A landscape with many peaks, sampled at points; each row gives a point and its height.
From any point a climber steps to the highest of the 2 points nearest to it. It stops when none of these is higher. Distance is the straight distance between rows; heights are no part of it.
<728>: [ -2  -9 -18  12 -10  31 -37 -33  -9 -19  -1  -8  -2 -12  32  -2  10 -24
   4 -14 -10  11 -30]  (h 38.2)
<475>: [ 20   6 -13  20  -1 -16   7  25  -7  42 -13 -25   3   4 -12  12  26 -24
   0   3  21   7 -23]  (h 56.1)
<150>: [ 16   2  -6  13  35  22 -12 -38 -19   4 -24   4  -4 -24 -12   9 -43  27
  -5 -15  -4  10  12]  (h 59.1)
<421>: [ -3   2  13  -2 -14  -1  13   9  13 -21   6  19 -16  17 -13 -22 -16  20
 -20 -26 -26  -4  17]  (h 57.0)
<15>: [ 17  -3  13  -7   5  -9  22   1  26   5 -17   6 -24  15  20 -11  -3 -11
  18   0   2   2  -4]  (h 59.9)
<317>: [-31   7   3   8   1 -26 -11 -10 -15  -3  23   2  -3   7 -20 -26   1 -21
  -7   6 -18  -5  13]  (h 31.3)
<650>: [ 21 -18 -12  -8  -1   6  -2  32  34   5  -9   3  15  19  29  24  36 -15
   2 -19  -4  -9 -38]  (h 44.9)
<182>: [  1  -2  -4 -22  25  -7  18 -14  25  -4 -16  -5 -13  -2  -1 -11 -26  19
  12   7  24   1  22]  (h 25.0)
<416>: [-14   6   1  18 -11 -16  -2  -1  -4   7   0  -8 -19  31  -1 -13   9 -39
   3   6 -22  -4  19]  (h 28.2)
<618>: [  8  41   1  -8  -3  -1  47   6  22  35 -18  17  -5  -3 -22   2  21  -1
  10  23  24  11  -2]  (h 9.7)
<735>: [-10  19   1 -27   5 -11  12   3   4  11 -19 -13   3  14  -4  -8  -3 -35
  10  17  -5 -14 -11]  (h 11.1)
<637>: [-30  14  19 -18  25  -6  16 -13  -6   8 -18  15   4 -13  -1  -2 -18 -34
  17  21 -14   2  -1]  (h 9.6)
<322>: [ 18   4 -24   6 -45  12  -3   9   1 -12  29  13  19   9  50  19  43 -23
  11  10  34   3 -20]  (h 35.0)
<389>: [-21  -8  -2 -10  22 -14   9 -17  11   7   2  15  -5 -15 -23 -14 -28  22
 -14   7  17   3  17]  (h 27.7)
<172>: [ 29 -10 -19 -16 -15  -4  10  15  19 -26   1  13 -16   4  37  29   0   9
  -3  -5  29  15   5]  (h 58.3)
<351>: [-22   0 -13  13 -11  24 -14 -44  -5   2   1 -16   8  -4  15 -30  23 -31
   6   1 -15  -7 -18]  (h 41.5)
<694>: [ 19 -13  -7  -6  -6 -11  10   6  -4  12 -11 -26 -27   7 -11   8  -4  38
 -14  -3  16  15   7]  (h 48.0)
<392>: [ 14 -15 -27   8   0  -5   8  31  19  20 -22 -18  18  18   2  10  31 -26
   0  -7   9  -3 -34]  (h 49.7)
<684>: [ 30  29  21 -25  15  -6  18  18  43  15  -4  16   4  27  11   6  20  -2
  28  -9 -26 -22 -14]  (h 5.5)
<391>: [-18  -3  12  17  12  19 -53  -4 -17 -29  21   8  29  -7 -11 -23 -18  22
   2 -25 -31 -20   2]  (h 64.2)
<697>: [-11 -38 -11  -3   7  11 -13  -6 -14 -27  17   4   9  -7  -3 -15 -18  -8
 -25 -19 -17  -8   7]  (h 58.8)
<610>: [ 28 -10 -10  10 -15   3   2  27 -24  19 -11 -49   2  -4   0  17  26  -1
   0   2   5  14 -23]  (h 63.6)
<17>: [ -7 -15   4 -11  22  -7  -4  -6   7  -9   4 -29  -1  12  -2  -3 -33  -2
   5  13  28 -22  33]  (h 21.9)
<275>: [ 41   8   4  -2  -3  -1  22  12   1  25 -22 -27 -24  -8   2   2   6  22
  10  -2  16  16  -6]  (h 52.8)
<211>: [-25 -24  -2  -2  16 -28 -15   7  -4   6  15 -10  17  -2 -29  -2 -13  30
 -20   8  10  -4  10]  (h 31.4)
<11>: [  1 -31 -10 -17 -24  13  -7  -7  -9 -29  10 -12  -1  11  19   5  -3 -17
  -8   9  20 -19  -1]  (h 58.4)
<642>: [ 14  -8  -1  15  18  16 -31 -35 -41 -15 -17 -11   1  -9  -3  12 -36  -2
   0 -12 -13   6   1]  (h 52.7)
<791>: [  5 -37 -25  -7 -15 -11  -2  16  -5  -3  -4 -25 -14  13   2  18  15  22
 -21   3   4  11  -7]  (h 43.5)
<615>: [ 23  14  18  10 -15   5  -4  20  35   8   1  21 -11  39  37  39  29 -22
  27 -19   3 -14 -14]  (h 31.8)
<164>: [ -2  17  21  10  12  -8  53   3  24  28  -7  32  -4   2  16 -18   6  -9
  41  24   1  10   7]  (h 22.0)
<435>: [ 14 -17  -1  -9  -6  16  19  -3  26 -23  -3  16 -24   4  33  -5 -14   0
  -1  -6  13   5  -1]  (h 69.9)
<14>: [ 37  26  -1 -10  12  -4  33  15  26  39 -23  11  -3  10  -6   0  24  -1
  15  -2  13  -1 -16]  (h 8.4)
<561>: [ -7  23   6 -11  -9 -25  11   9 -20  20  -2 -11   1   3 -33   2   6 -16
 -12  19   2  -3  -1]  (h 12.7)
<100>: [  2 -30 -16  15  23  36 -50 -31 -26 -14   1 -24  20 -16   3  19 -27  11
  -8 -15   0  -3  11]  (h 47.4)
<191>: [  9   1   8  17  35  16 -19 -14 -22   3 -12  17  26 -29 -33   8 -34  53
 -17 -22 -13   5   7]  (h 52.9)
<90>: [-22  25  14 -15  -2 -27   9  16   5   8   9   9   1  -6 -44  -3  -7  20
 -23  15  -5   3   9]  (h 14.3)
<140>: [-20  18  13  16  21   6 -13 -19 -17   8  -8  19   2 -42  -9   0 -45   9
  -5   8 -28   2  17]  (h 49.3)
<429>: [ -6  -2 -10   0 -22  13 -23 -15  10 -21  11  10  -7   5  46   8  11 -42
   8 -10   6   6 -19]  (h 34.8)
<418>: [ 40  -6 -17   5 -25  18  -7  29 -28  -7  -2 -32   7 -14  30  37  34 -13
   9  -3  11   8 -20]  (h 73.0)
<616>: [-23  12  20  -1  12   0  -9   3   2  -9   2  30  -2  -5 -23 -29 -27  24
 -12 -19 -38  -9  19]  (h 63.9)
<253>: [ 47  -9 -17 -17 -17  -3  -2  30 -17 -21  -1  -4  -3  -5  35  47  13   3
   2   6  28   7  -2]  (h 60.4)
<38>: [ 25  11  27  18  -8  -5  17  18  23  24 -24   8 -25  39  32  22  20 -15
  40  -5  -8  -7  10]  (h 28.1)
<10>: [ 22  -8 -12 -13 -28  14  -9  25  12  -4  11   4  29  17  39  33  47 -19
  13   3  11 -17 -39]  (h 40.2)
<410>: [ 11 -18  -5  18 -35  -5  -6   8 -31  -6  24 -46  11  12 -13  -7  24  15
  -9   4   2   0  -6]  (h 25.2)
<468>: [ 30   7   9   2   5  12   5  25 -22  24 -21 -42 -12 -34  -1  10  14   3
   6 -18  -1  20  -9]  (h 57.8)
<372>: [ 11  33  -2 -27  30 -12  26   6  35  25 -19  29  -1   1   1 -10  10 -18
  22   6  -9  -8  -8]  (h 6.9)
<21>: [-40  11  22  -9  12 -14  24  -6  -1  -3  -3  35  -3 -28  -6  12 -14 -29
   7  44 -10   9  28]  (h 8.2)
<46>: [ -9  20  21 -10   5 -23  38   7   3  12  -2  20  -6 -19  -8   4 -12 -13
   2  47  18   0  15]  (h 6.7)
<223>: [-12  -5 -11   6 -12   1 -15  -9   6 -17  -4  -7 -23  14  19 -12   0 -34
  -9 -11 -12   2  -1]  (h 31.2)
<585>: [  2  26   6  -2  -9 -13  41   5  -2  12  -1  -2  -8   4 -35 -16  -1  34
 -12  -2   8  18  11]  (h 15.9)
<248>: [ 14   7  23   2  15  -3  36   5  35  17 -16  28 -16  26  36  -7  16  -4
  49   1 -26   0   8]  (h 24.9)
<464>: [  5 -35 -18  -8  10  19   1  -3  10 -28 -11   3  -6 -18  24   1 -29   0
 -18 -14   2   1  -6]  (h 61.0)
<260>: [-32  21  20  13  29   0 -26 -11   5   3  15  35  10 -46 -25   4 -31  31
 -16   3 -10   7  21]  (h 44.7)
<244>: [ -2 -35   1   3 -12 -21 -25  12 -25  -5  27 -25  13  18 -24   1  10  37
 -10   2   3  -9   0]  (h 27.8)
<632>: [-21  22  -4  17  10   2 -31 -22 -24   9  -8  -9   1 -31  -4 -11 -21 -18
   1   4 -33   7 -12]  (h 53.7)
<764>: [-19  -3  11  -6  15   0 -35  16   2 -33   5  14  22  13 -19 -14 -18  30
 -10 -26 -19 -16  14]  (h 75.5)
<226>: [-20  15   7  24   2   6 -46 -18 -27 -22   7  -9  10 -14  -7 -17 -24   3
  -3 -17 -43   3  -3]  (h 58.0)
<467>: [ -4 -29  -1   1  30  20  -9  -8  -8 -15  -1  19  10 -16 -20 -12 -29  30
 -24 -35 -14  -6  17]  (h 51.5)
<661>: [-20 -11 -11   3 -40  20 -11 -36  -2 -20  21 -13   5   6  18 -26  23  -5
  -5   6  -4 -20   2]  (h 45.3)
<267>: [-19  21 -11  -7   3   3  46 -14   8  -6  16  15  -4  -2 -34 -27  -4  29
   9  12  18  22   9]  (h 17.5)
<507>: [-19  -1  18  -1  18 -23  17 -17   2  13  23  48 -22  -2 -33 -17  -7  28
 -11   7  10   3  39]  (h 23.5)
<505>: [ -2 -13 -25 -14 -37  20 -12 -34  -6 -34  26 -15  13   3  23  -1  14  -4
  -2  20  30 -26  14]  (h 50.9)
<237>: [ -1  23  20  -5  -2  -9  30   7  -3  38 -24 -12  -7  11 -27  16   9  -5
   1  12  16  13  -9]  (h 11.2)
<692>: [  9 -12 -11   7 -37   0  -8  17   5   8  -9 -22 -24  26   4  23  21  -4
 -24 -16   4  16 -12]  (h 39.6)
<685>: [ 19  10  -4   0 -31   7  -7  20  16   2  -9  -8 -14  28  24  34  24 -25
   4 -12  16   7 -16]  (h 35.9)
<631>: [-16 -46 -22  -2  -7  28 -22 -12 -15 -44  31  -6  23  -2  15   7  -6   3
 -21  -1  14 -18  13]  (h 70.1)
<84>: [ -9  19   1   1  15   2  53 -13  21   0  -1  22  -3 -13  -3 -31  -5  -2
  28  15  19  24  -3]  (h 19.5)
<733>: [-35   5  19   4  22  -4 -48  -3 -20   5  23  20  29 -36 -27  -8 -14  20
 -13   5 -13 -10  -5]  (h 39.7)
<205>: [-37   1  -8   3  12 -20 -34  -8 -10  -7  33  -3  22 -15 -27 -22  -7   6
 -13   6  -8 -14   8]  (h 35.5)
<451>: [-12   1  10  24 -25 -22   2  14 -23   2  26 -29  19  14 -29 -26  17  -5
  -8   6  -6  -5 -10]  (h 23.2)

Call two points neighbours if one is among the 2 nearest of the other. Go from one point of each pair to the other, from neighbour to neighbour, staying as high as possible. Name the lowest point that can't be avoided.
<150>, <764>: <416>
<435>, <150>: <467>
<418>, <631>: <172>
<435>, <631>: <697>

Write out the way that a climber takes from each point below.
<244>: <211> > <205> > <733> > <260> > <140> > <632> > <226> > <391> > <764>
<451>: <317> > <205> > <733> > <260> > <140> > <632> > <226> > <391> > <764>
<416>: <317> > <205> > <733> > <260> > <140> > <632> > <226> > <391> > <764>
<728>: <351> > <661> > <505> > <11> > <631>
